A landscape with many valleys, sampled at points; each row gives a point and its height.
From any point a ball takes the steepest step (drop divided by distance) to one of its 2 nearest points. It stops when none of these is lower. Distance is the straight distance between rows; heights are no part of it.
Z_169: [-40.3 -11.3  -8.2   0.6  23.6 -16.6  36.8 -24.3 -14.1  25.5   4.0   0.8
  15.4   2.1  31.7  -2.5  15.3 -11.7 -36.1  47.1  -0.2]  (h 2.73)
Z_398: [-18.3   7.7   0.2 -39.1  -5.4   2.1  37.4   3.4  33.5  20.9  -0.8  -3.4
   4.1 -11.3  23.5  25.1  33.9 -12.5  16.2  -7.0  -0.2]  (h 3.40)
Z_758: [ -0.2  23.2  -5.4   9.4 -32.5  -4.3 -14.3  13.0 -45.9  20.7  25.7  29.6
 -30.3  -0.1  10.8   7.5  -3.6 -34.1 -11.5   4.5  48.1]  (h 4.31)
Z_273: [ 21.1 -27.6  -8.0 -11.2 -17.2 -14.7 -30.4 -30.8  36.3 -25.3 -17.3 -29.9
 -13.2 -30.3 -12.6 -10.6  18.7   3.4  31.3 -10.6 -14.9]  (h 4.27)
Z_550: [ 30.8  41.1 -22.8  20.4 -10.8  -8.3 -22.9  19.9   8.4 -22.9  -3.7 -22.2
  25.7  -7.3 -28.3 -31.1 -17.7  -9.4  54.0 -56.5 -40.6]  (h 6.88)
Z_307: [  8.5 -24.7 -52.2  16.7  29.4   1.5 -48.5  16.4 -27.6 -14.7  16.9 -13.3
 -16.5   7.3   4.2  34.7   4.8   2.3 -15.4  -9.4  19.6]  (h 3.54)
Z_239: [ 14.2  11.4  -0.7  15.3  -0.5  -7.9 -60.2  26.1 -22.2   7.5  -4.8 -19.9
  -9.9   1.2 -22.2  -6.8 -15.4 -26.7  18.9 -53.8 -22.7]  (h 6.72)
Z_126: [-18.9 -17.6 -34.3   1.5  14.9   0.5  -3.6  10.1 -36.2  20.9  21.4   8.6
  -2.6  11.7  18.9  21.9  -9.6  21.0 -28.7  25.6  22.2]  (h 3.18)
Z_183: [ 11.7 -17.4  17.8 -19.8   6.8   1.8 -39.8   7.2  41.6   1.4 -12.1 -44.2
   2.2  18.5 -22.9 -37.1   2.8   6.0  15.5   4.5   0.5]  (h 3.68)
Z_586: [-10.0  -3.2  20.1   8.4   9.4  43.7  30.4  39.2  21.9 -11.1 -31.8   8.3
 -22.9  26.9  -8.3  -4.2  -1.6  16.3 -26.5  -0.8  -2.4]  (h 2.09)
Z_742: [-12.4   4.1  20.2 -37.7 -33.7 -26.2  32.8  15.8  14.0  -4.0  53.7 -23.7
  39.8 -11.6  -3.7 -13.8 -40.9  13.1 -10.8 -15.0   1.6]  (h 1.90)
Z_908: [-41.6  25.7 -20.1  14.1  45.6  20.1  11.6   4.4  13.4  31.7 -28.1  15.4
 -19.1  10.7  17.2  41.9  20.3   1.2   6.5  36.9  36.6]  (h 1.95)
Z_732: [-21.9  19.9   1.4 -12.2   2.4  34.7 -35.3  20.2  34.8   7.9 -25.9  20.1
  42.6  -2.8  18.5 -30.7  27.3  19.2 -48.0  14.7  -5.3]  (h 1.10)
Z_677: [ -2.3   0.3 -19.6  29.8   2.2  -0.4   6.2   5.7 -59.3  -3.1  10.3  25.3
 -51.0  47.4  32.3  21.4  -6.7 -33.8 -11.4  -2.4  29.3]  (h 4.07)
Z_650: [ 10.7  12.3  -5.9  52.9 -23.6  24.0 -34.7  -2.2  32.6 -21.1  26.2   4.0
  -2.7  35.8  11.1   1.4 -17.6  41.3 -14.8   1.4  50.3]  (h 5.95)
Z_788: [  1.3  49.3  22.7 -28.9 -51.0  -1.1  10.0 -17.9  15.1  -0.9  23.2   4.1
   8.3  -3.7 -14.3   8.3 -42.7  15.6 -30.0   5.6  -1.9]  (h 2.90)
Z_248: [ 16.2 -23.3 -30.2  25.8   6.3   6.2 -14.3  -1.5 -11.6 -36.6  15.9  14.8
 -24.3  53.0  19.5  18.9  23.4  -9.6 -13.0 -26.5  22.0]  (h 3.83)
Z_226: [  5.8  24.5  -9.2   1.1  16.7 -11.1   1.7   0.3  21.1  -9.6 -21.2 -14.9
  34.3   3.6  15.5 -10.0 -23.2  20.9  32.4 -22.4 -26.9]  (h 7.06)
Z_936: [ 32.4   4.3 -10.5 -12.6 -19.2 -19.8  31.4  -2.9  16.6 -15.7  35.6  -6.6
  10.3 -21.4 -26.4 -13.0 -31.5 -11.8  19.5 -12.8  -8.8]  (h 1.26)
Z_999: [-18.3 -35.0  -5.7  20.9  32.9  -6.5  -2.8  14.7 -28.7 -55.3  -6.5 -73.0
  24.2  25.9 -22.6  16.0   4.5  13.7  -0.1   8.3 -24.7]  (h 4.74)
Z_516: [ -4.2  -1.8  -8.8   1.9   9.5 -25.1  36.4  19.9   1.0 -27.8  11.6  -2.8
   2.4  10.9  -0.2 -20.5  43.4 -38.2  17.3   6.6 -17.2]  (h 3.85)
Z_714: [ -8.9 -25.5  19.7  -6.9  -6.2  -2.9 -36.1  19.9  -6.4  38.0  22.8 -68.3
  18.1  -7.9  27.4 -11.8 -28.9  -7.7 -17.1 -17.2 -19.0]  (h 5.79)
Z_903: [ 12.4   3.4   8.3  27.8 -14.3   4.6 -67.6 -10.1  -4.2  -6.9  36.8   9.4
  29.0  42.7  28.3   3.8  20.3  23.1  -9.8 -25.8  47.2]  (h 5.71)
Z_625: [ 20.8 -21.6 -21.5 -22.9   1.8  -9.1  12.2 -30.4  34.8 -22.5 -29.0  23.6
 -23.6 -20.5 -23.3  -6.2  51.0 -32.3  13.0  -3.4  -7.8]  (h 4.41)
Z_206: [  5.3   1.2 -12.7   5.2  -5.5  10.9   4.3  28.1 -42.8   2.9 -28.6 -21.1
  -2.0  37.3 -34.1 -65.3  27.2   3.0  31.9 -25.5 -44.5]  (h 6.41)
Z_26: [ -5.5 -39.9  -2.7  -5.2   1.2  15.8  13.4  26.0 -43.5  63.9   5.2 -38.5
  13.5  16.1  11.1 -36.6 -40.0  -8.1   1.0   2.0 -15.8]  (h 6.00)
Z_764: [-14.3   4.9  18.0  21.3  -2.9  34.9 -29.5   2.0  22.6   7.0 -12.3  29.4
  -8.3 -23.0  62.7  12.8 -13.4 -15.5 -46.2  10.1  -1.6]  (h 2.08)
Z_316: [ 19.4   1.6  10.1 -17.6 -36.1 -19.4  10.8 -12.4  20.5 -20.6  42.8  38.3
   1.8 -61.0 -60.3  24.1  -9.2 -13.2 -11.2  48.8  10.6]  (h 3.89)
Z_131: [-31.6  53.9   5.3  48.1   1.5  -3.6  -1.6 -11.2 -25.5  11.9  -6.4   3.8
  -7.9  37.8  -1.7   9.6   1.3   8.9  14.1 -43.2  23.5]  (h 7.38)
Z_242: [-15.7  -6.7   1.5   6.7   7.5 -39.4   8.9  14.5 -21.5  -9.2   6.0 -24.3
  33.1  14.0  -5.3 -53.2  44.6 -39.9  80.6  -7.8 -37.3]  (h 4.22)
Z_86: [ -8.8  42.3  -3.6  -8.7 -16.7 -14.2 -36.6   5.7 -68.9  62.6  -7.4  45.7
 -11.3  15.5 -16.8  11.5 -14.9  -2.7 -10.1  -7.9  48.8]  (h 4.65)
Z_173: [ -3.0   7.9   9.4   2.8  29.7 -12.2 -74.2   4.9 -65.6  24.7   4.3  37.0
 -11.0  25.0   8.3  17.1   3.6  28.0  17.2 -82.1  31.1]  (h 5.22)
Z_98: [  7.8 -20.2  31.1   0.1 -28.6   5.9   7.4   3.2   5.5  -8.5 -13.4  43.2
  28.0 -67.6 -41.7   0.1 -12.8  -2.3 -21.3  63.4  -1.5]  (h 3.31)
Z_611: [-19.5  52.3  -4.8  13.7  21.0 -18.3 -22.8   8.2 -19.0  10.8  -3.7  10.0
  45.6  26.3  13.1 -16.5   4.6  27.2  34.9 -42.1  10.4]  (h 7.24)
Z_931: [  7.6 -20.6   0.9 -34.8 -29.8  11.5   0.2 -22.6  -2.4 -14.5  -8.3  18.1
 -43.3 -22.0  23.9  13.1 -40.9  29.3   3.9  55.4  10.6]  (h 2.34)
Z_782: [ -0.7 -52.6   7.0  40.1  22.3  -9.8  11.7   8.9 -22.9 -37.4 -14.1 -43.9
   0.1   7.0 -25.5  14.4  25.3 -42.3  -8.6   4.5  -3.4]  (h 4.36)
Z_899: [-26.7  20.8  -2.2  47.3  12.8 -16.3  -5.8 -42.2 -30.9 -21.3  12.9 -10.3
 -18.2  60.6  -3.6  -1.3 -17.4  13.7 -30.3  -6.3  33.3]  (h 7.51)
Z_2: [ 43.4 -30.7  21.6  -0.7 -19.3  14.9  42.3 -54.2  20.4 -19.3  -9.7  19.9
 -52.6 -40.9  25.3  36.0 -15.2  14.2  -2.4  36.5  -1.1]  (h 1.84)
Z_978: [-33.7  12.1 -21.8 -25.1  -4.8 -17.9  56.1 -20.4 -29.7   5.2   8.1  11.9
   2.2  16.6   9.4 -28.6 -11.2  16.8   4.0  38.6 -18.8]  (h 2.18)
Z_849: [ 20.0  25.0  21.8 -30.0   0.7 -23.4  32.5 -20.0  22.3   7.9 -10.3   1.8
   3.1 -57.9   7.3  21.2 -55.0 -13.0  30.7  20.3  13.9]  (h 1.35)
Z_436: [ -7.6   8.3  24.4  -4.7 -19.3  49.8   3.6  29.7  29.3 -19.5 -15.0  37.2
 -57.1   5.8  27.5  13.9 -21.4 -11.0 -43.0  28.7  -3.2]  (h 1.43)
Z_60: [-24.8  32.3  12.1  23.5  30.1  22.1  -1.6  28.2  10.6  20.1 -49.2  14.9
  27.8  -9.1   9.9  18.2   1.3  -9.8  -2.1  28.1   0.0]  (h 2.70)
Z_904: [ 11.5  -3.8  15.3 -34.4   4.7  21.1   4.5  25.7  47.1  -3.0 -30.5  -7.8
 -14.3   7.4 -52.3 -35.8  18.0  11.8 -18.5  22.1   1.2]  (h 2.94)
Z_615: [-29.8  -0.3  -9.9  35.1  22.7   9.3   2.7  16.2   6.6 -35.8  -0.8  -2.2
 -16.7  18.8 -16.6  -1.3  52.3 -36.7 -28.6   2.7  -7.2]  (h 4.09)
Z_296: [ 36.1 -21.5  40.1  -5.2 -17.9   2.7  44.2 -40.6  52.6 -35.8  11.7  -0.1
 -30.2 -28.9   1.3  -4.1 -18.1  35.7   2.6  -4.8   2.1]  (h 1.27)
Z_476: [-21.1  29.9 -19.5   3.0  10.7 -13.4 -58.7   7.4 -74.0  39.1   1.7  49.1
 -27.1  -3.0 -14.9  -1.2  18.9   3.0 -19.9 -48.0  10.0]  (h 4.96)
Z_454: [ 33.8 -14.7  16.1   3.6  27.0 -32.1  57.0 -56.9  28.8 -27.0   0.7 -11.8
  10.7 -35.5   0.3  -4.6 -13.4  46.8  19.7  -5.6 -16.4]  (h 0.37)
Z_881: [ 43.2 -18.0  -6.4 -26.2 -11.4 -12.6 -33.6  25.9 -27.0  18.1 -20.6 -14.4
  -6.7  40.5 -17.6 -21.6  23.6  -1.9  24.0 -57.3 -44.8]  (h 6.58)
Z_654: [  1.2 -21.1 -25.4 -41.0  29.4  22.9  52.5  -8.5  46.1  19.1   2.9  -5.4
 -26.9 -23.3   5.5  14.4  28.0 -18.4  38.4 -22.5 -51.0]  (h 3.84)
Z_236: [ 34.4  14.8 -11.1 -34.7   2.4 -58.9  16.6 -21.1  -3.7 -30.3   7.0   5.5
  13.1 -29.3   9.5  12.1 -22.5 -24.1  37.8   4.5 -11.6]  (h 0.30)
Z_271: [ -7.1 -10.9  39.7  38.5   0.2  22.9  -3.5  11.9  25.7  -3.8 -10.2  46.7
  15.4 -49.7  19.5   6.7   5.0 -23.3 -35.1  56.8   1.0]  (h 2.65)
Z_510: [  2.0 -15.1  31.7  -1.8   3.9  10.4 -72.8   9.8 -42.1  40.3  30.1   6.9
  25.8  45.8  22.2   6.3  20.4  32.7 -17.2 -59.6  52.4]  (h 5.48)
Z_661: [-19.6  45.8 -12.7 -15.2   0.4  28.9 -36.9  16.0   1.8  17.4 -48.2  38.3
   1.6  -9.0  21.1   6.1  22.9  14.1  -4.0 -16.1   5.5]  (h 2.47)
Z_762: [ -4.1 -42.2   2.2  -5.4 -12.0 -13.4   6.2  -7.5   9.3 -39.4   8.9 -60.9
  42.7  -6.0 -48.2   1.7  -6.0  -5.6 -25.3   9.0 -17.9]  (h 5.20)
Z_238: [ 41.5  -2.2 -52.7 -21.0  11.5   3.9  28.1 -17.3  20.2  33.0   3.9  17.5
 -20.6  -7.8  -8.8   7.5  29.8 -40.1  17.6  -8.9 -10.9]  (h 4.13)
Z_880: [  7.5 -16.8  16.3 -31.0   6.8  23.3   7.0   9.3  17.6  -7.0 -13.4   4.9
  -3.9 -50.0   1.0  29.8 -63.5  14.5  26.7  25.0  -8.1]  (h 2.31)
Z_826: [ 10.1 -32.4   3.1  15.6  -9.1 -15.6  -7.0 -14.6  16.0   8.9  45.0 -73.9
  35.5 -10.4   0.7  -4.4 -15.4  -1.1   3.5  26.7  -6.4]  (h 5.54)
Z_979: [ 31.9  20.2  27.6 -20.9 -55.2 -14.0  45.1  -4.9  24.4 -15.4  21.6  28.6
  -7.3 -43.3 -17.5  11.3 -27.8  18.2 -46.5  34.8   4.3]  (h 3.46)
Z_582: [-27.8 -30.1 -12.2  -9.2   5.4  27.0   1.1  23.4 -12.8  34.8 -11.1 -27.8
  23.8  36.5  -7.2 -39.8  15.5  25.1  29.8  -1.7 -31.3]  (h 6.21)
Z_985: [-12.4 -21.8  -0.2  -6.3   7.6  -1.3  59.6 -40.2   9.0  -7.8  -7.1 -21.7
   5.6   0.0  -2.7 -21.2   4.3  38.2   0.7  21.0 -22.2]  (h 1.41)
Z_118: [-31.7  29.7  -4.7  19.2  21.9  12.4  32.4 -26.7  26.7  31.1 -15.3  13.7
  -4.1 -14.1  20.7  44.9  45.1 -41.6  -0.4   8.6  11.7]  (h 2.72)

Where does a ball stop that starts at each point below?
Z_239 | Z_516
Z_650 | Z_454
Z_625 | Z_908
Z_826 | Z_516
Z_903 | Z_454
Z_677 | Z_454

Call two points neighbours if one is among the 2 nearest of the other. Go from one point of each pair to the other, from neighbour to neighbour, staying as low as possible. Name the highest point that can't be avoided.
Z_454, Z_236 | Z_931
Z_454, Z_436 | Z_316
Z_908, Z_732 | Z_60
